The views of a scene show one set of named points, each view turned or mirrored, and shifted as a whole, with a little noise and some points left out.

Scene 1
View 1
q_898: -3  -5  -4  16  -6  -6  -2  12  -4  1  17  -12  29  10  -5  1  12  -6  0  -5  11  -8  -5  0
q_106: -15  -8  -3  -5  -7  0  -11  7  -11  6  -2  -5  20  -1  -10  -12  5  -8  -3  -1  2  0  -13  -1
q_720: -2  -7  -1  4  4  4  -2  2  -2  14  10  -3  30  3  -13  -6  10  -8  14  -4  18  1  -6  3
q_941: -5  -8  -4  15  -12  -7  -5  17  -7  -2  15  -10  25  12  -1  2  12  -6  -7  -5  6  -7  -6  -4
q_782: -1  1  -8  -8  12  1  0  -7  -6  6  -9  -5  18  -2  -15  -11  6  -11  20  5  8  3  1  6
q_416: -5  9  -13  13  -6  -23  -3  17  -14  -26  0  -20  8  7  13  -7  16  -11  -4  2  -18  -11  -5  -1
q_261: 3  -1  -11  0  4  -4  2  3  -6  -3  -4  -8  16  4  -6  -7  13  -10  15  2  5  1  4  -2
q_138: 5  -5  -8  12  -3  -8  2  11  -4  -5  8  -10  19  13  -4  1  13  -8  8  -1  9  -6  7  -6
q_629: 4  4  -12  0  8  -9  3  3  -7  -9  -7  -10  11  3  -4  -8  12  -11  15  3  0  -1  5  0
q_501: -8  -13  -11  -28  -13  -2  -2  6  -15  -10  -29  0  -2  0  -11  -21  8  -7  -2  9  -10  8  3  -22
q_179: -9  -17  -8  -17  -19  -1  -5  13  -13  -5  -14  -2  7  7  -10  -14  8  -4  -10  3  -3  5  0  -22
q_319: -1  10  -13  4  7  -12  -1  4  -12  -15  -8  -13  10  2  4  -9  12  -12  10  3  -9  -5  -2  6
View 2
q_106: -10  21  -5  -9  0  6  -22  0  8  -12  -6  -1  -12  -2  -15  12  7  -5  -11  9  -7  -12  1  -11
q_179: 7  28  -3  -10  -9  11  -24  -5  5  -15  8  7  -6  -2  -31  6  13  2  -8  -1  -18  -5  3  3
q_261: -4  15  8  -5  8  -3  -14  -5  9  -12  -2  -8  -6  2  -5  -1  8  0  7  4  -8  -6  12  0
q_782: -11  12  17  -2  1  -3  -18  -5  8  -9  -4  -6  -4  5  5  -7  6  -7  -1  15  -4  -12  9  -1
q_416: 6  16  -15  -8  13  7  4  -7  14  -16  4  1  -15  -8  -29  10  14  18  23  -16  -7  9  15  -6
q_319: -11  10  5  -6  10  -4  -5  -7  13  -10  -5  -4  -10  0  -1  1  10  1  9  5  0  -5  12  -9
q_898: 3  25  -7  -7  24  -6  -25  6  5  -28  -12  -27  -18  -2  -20  13  -1  -5  4  2  -9  -12  18  -6
q_629: -4  13  6  -5  9  -4  -10  -7  9  -12  1  -5  -6  1  -4  -2  10  3  10  2  -5  -4  14  0
q_501: 6  22  7  -8  -22  15  -20  -11  5  -6  16  18  2  1  -26  -4  19  4  -2  1  -19  2  2  12
q_720: -12  19  5  -3  10  -6  -29  4  6  -17  -12  -19  -12  3  -2  5  -1  -12  -5  16  -6  -18  9  -9
q_941: -2  22  -16  -9  20  1  -17  5  8  -24  -11  -17  -21  -5  -23  19  1  0  2  0  -9  -9  13  -13
View 3
q_629: 0  -9  2  3  -7  3  -1  18  -5  10  5  -2  -6  -11  -12  16  4  5  -15  0  9  -9  8  7
q_261: 4  -14  9  6  0  2  2  12  -2  11  5  2  -1  -2  -15  13  7  0  -10  -7  9  -11  8  0
q_941: -13  -14  -4  -3  0  19  0  10  -6  5  -4  -12  -1  -12  -17  29  12  -11  -10  -5  10  3  5  17
q_720: -7  -15  13  11  10  10  6  9  -4  12  2  1  6  -2  -29  16  17  -18  2  -19  9  -8  10  10
q_106: -5  -2  3  6  22  2  1  3  -10  5  -5  -2  7  -9  -16  16  12  -10  -2  -1  7  -8  2  6
q_416: -6  -1  -8  -4  -11  3  -7  23  -8  5  9  -8  -13  -23  -3  21  1  16  -24  14  7  -5  3  9
q_782: 6  -11  17  14  8  -6  5  8  -6  14  8  10  5  1  -22  4  9  -4  -3  -14  9  -18  11  -3
q_138: -3  -21  4  2  -11  15  0  14  -1  9  0  -4  -4  -3  -16  22  9  -5  -11  -8  10  -3  11  9
q_319: -2  -2  8  8  0  -4  1  18  -8  11  11  1  -4  -13  -16  10  8  2  -10  -5  10  -15  7  5
q_179: 11  -13  -4  -2  21  5  -5  -6  -1  3  -20  0  8  0  -2  16  3  1  -9  13  7  -2  2  -6
q_501: 20  -9  3  -1  21  -9  -8  -7  -1  5  -18  8  7  4  6  8  -4  11  -13  17  7  -9  -1  -16
q_898: -14  -16  1  1  0  19  3  14  -6  9  1  -9  0  -10  -21  24  12  -14  -7  -10  9  0  9  16
View 4
q_138: 5  -18  -4  21  11  -3  13  -1  6  -1  -4  15  -5  8  4  8  20  -3  10  -5  5  -10  -3  -4
q_319: 3  -8  1  9  7  -8  -3  -5  8  3  -8  -2  -2  12  0  -6  25  -13  8  6  6  -6  -3  10
q_416: 18  -23  -8  9  16  12  -5  -16  -1  -2  -13  -4  6  0  -1  -11  28  -21  -2  2  -2  -11  7  -4
q_106: -3  -8  0  2  6  -10  4  8  -10  1  -4  -1  7  12  -2  -5  6  9  6  3  3  0  -10  14
q_501: -14  -25  -14  5  24  -6  -8  -11  -2  12  -1  -10  16  -1  10  -18  14  25  -10  5  24  10  -8  20
q_261: -5  -14  -1  14  10  -10  1  -4  12  7  -2  6  -5  8  5  1  23  0  7  3  13  -6  -4  8
q_782: -12  -4  5  12  7  -20  -2  1  16  9  -2  0  -10  17  5  0  20  3  9  9  16  -2  -9  17
q_720: -4  -3  6  13  1  -16  13  13  2  2  0  12  -5  19  2  11  10  5  15  1  4  -7  -12  8
q_941: 12  -11  1  13  2  -3  15  10  -4  -6  -7  13  -1  11  0  8  12  -7  14  -6  -6  -13  -5  -2
q_179: -7  -26  -13  6  19  -5  5  -4  -10  6  -2  -1  17  0  6  -9  7  23  -4  -2  14  5  -9  12
q_629: -3  -15  -2  13  13  -6  -2  -8  11  6  -5  2  -6  9  5  -3  28  -5  5  4  12  -7  -4  8
View 5
q_782: -7  0  -14  7  -11  -5  5  -29  -9  -9  7  12  -25  -4  -3  0  -21  -7  15  -9  -7  -3  12  15
q_416: 5  7  -3  -13  7  -3  0  6  5  -17  11  0  -3  13  -1  0  4  11  -9  -15  -12  0  -4  -11
q_720: -7  -3  -7  -2  -19  -8  8  -33  -12  -10  9  10  -12  -27  -1  1  -18  1  17  -1  -8  2  8  4
q_898: 1  1  -3  -9  -17  -7  9  -18  -8  -12  11  4  4  -26  0  -1  -8  11  6  1  -8  9  1  -9
q_941: 0  1  1  -13  -14  -7  5  -14  -10  -9  8  1  5  -22  3  2  0  15  7  -1  -8  10  -5  -11
q_501: -17  3  -2  13  6  0  -16  -13  -14  11  -8  5  -15  23  22  10  -1  -11  21  -19  3  10  -5  15
q_319: -3  1  -9  -4  -4  -7  5  -16  -2  -17  9  8  -19  2  -3  -2  -11  2  2  -13  -12  -4  6  4
q_106: -15  -8  0  -7  -7  -10  -1  -23  -17  -6  5  5  -12  -11  9  7  -7  6  20  -11  -10  0  -4  2
q_629: -1  6  -11  5  -6  -2  1  -13  -2  -10  6  7  -14  6  -2  -1  -13  -2  3  -12  -8  3  9  6
q_138: 7  10  -8  0  -13  -1  8  -13  -3  -7  9  5  3  -18  -3  -3  -9  5  4  -1  -7  12  3  -1
View 6
q_782: 2  -1  -12  -6  -8  -17  12  9  -11  -3  6  -6  4  -4  7  -12  10  -7  -14  -6  1  5  -9  9
q_629: 0  -1  -12  -12  -9  -16  15  -1  -12  2  2  -9  -2  -2  0  -2  14  -5  -6  -8  2  4  -6  9
q_501: -1  -17  -29  7  6  -19  4  15  -24  -3  23  5  14  -7  -12  1  6  11  -14  -1  -11  -9  -5  -4
q_138: 6  5  -14  -20  -18  -11  11  -8  -8  4  -13  -9  0  3  0  8  -4  -2  -4  -9  8  2  -6  14
q_179: 5  -3  -28  5  0  -13  -1  9  -18  -1  14  3  13  -6  -9  3  -11  10  -12  -6  -3  -8  -2  -2
q_898: 11  18  -8  -15  -18  -6  4  -8  -1  6  -13  -9  2  0  7  2  -15  -2  -4  -14  10  4  -5  14
q_720: 17  12  -9  -12  -17  -11  8  8  -1  -2  -8  -4  8  -1  14  -15  -6  -8  -17  -11  9  7  -10  21
q_261: 2  0  -13  -14  -10  -17  14  2  -11  0  -1  -8  0  -2  3  -4  8  -6  -7  -8  2  3  -7  12
q_941: 10  16  -10  -9  -16  -6  -1  -11  -2  7  -8  -13  1  -2  2  6  -22  3  -1  -18  7  1  -2  9
q_319: -2  6  -4  -9  -10  -17  11  -2  -8  2  5  -13  -4  -4  6  -8  11  -7  -5  -12  3  9  -2  9
q_416: -12  9  -2  -5  -5  -15  7  -20  -14  10  7  -19  -15  -6  -8  15  5  2  12  -15  1  4  5  -5
q_106: 10  15  -5  12  -4  -11  -7  8  -5  2  11  -8  9  -12  11  -14  -13  3  -15  -17  3  7  1  3

Which points are out of place in each view (at most two, in the order of its rows)? Write - if all are in place.
view 1 => q_319
view 2 => q_416, q_898
view 3 => q_629
view 4 => q_941
view 5 => -
view 6 => q_782, q_106
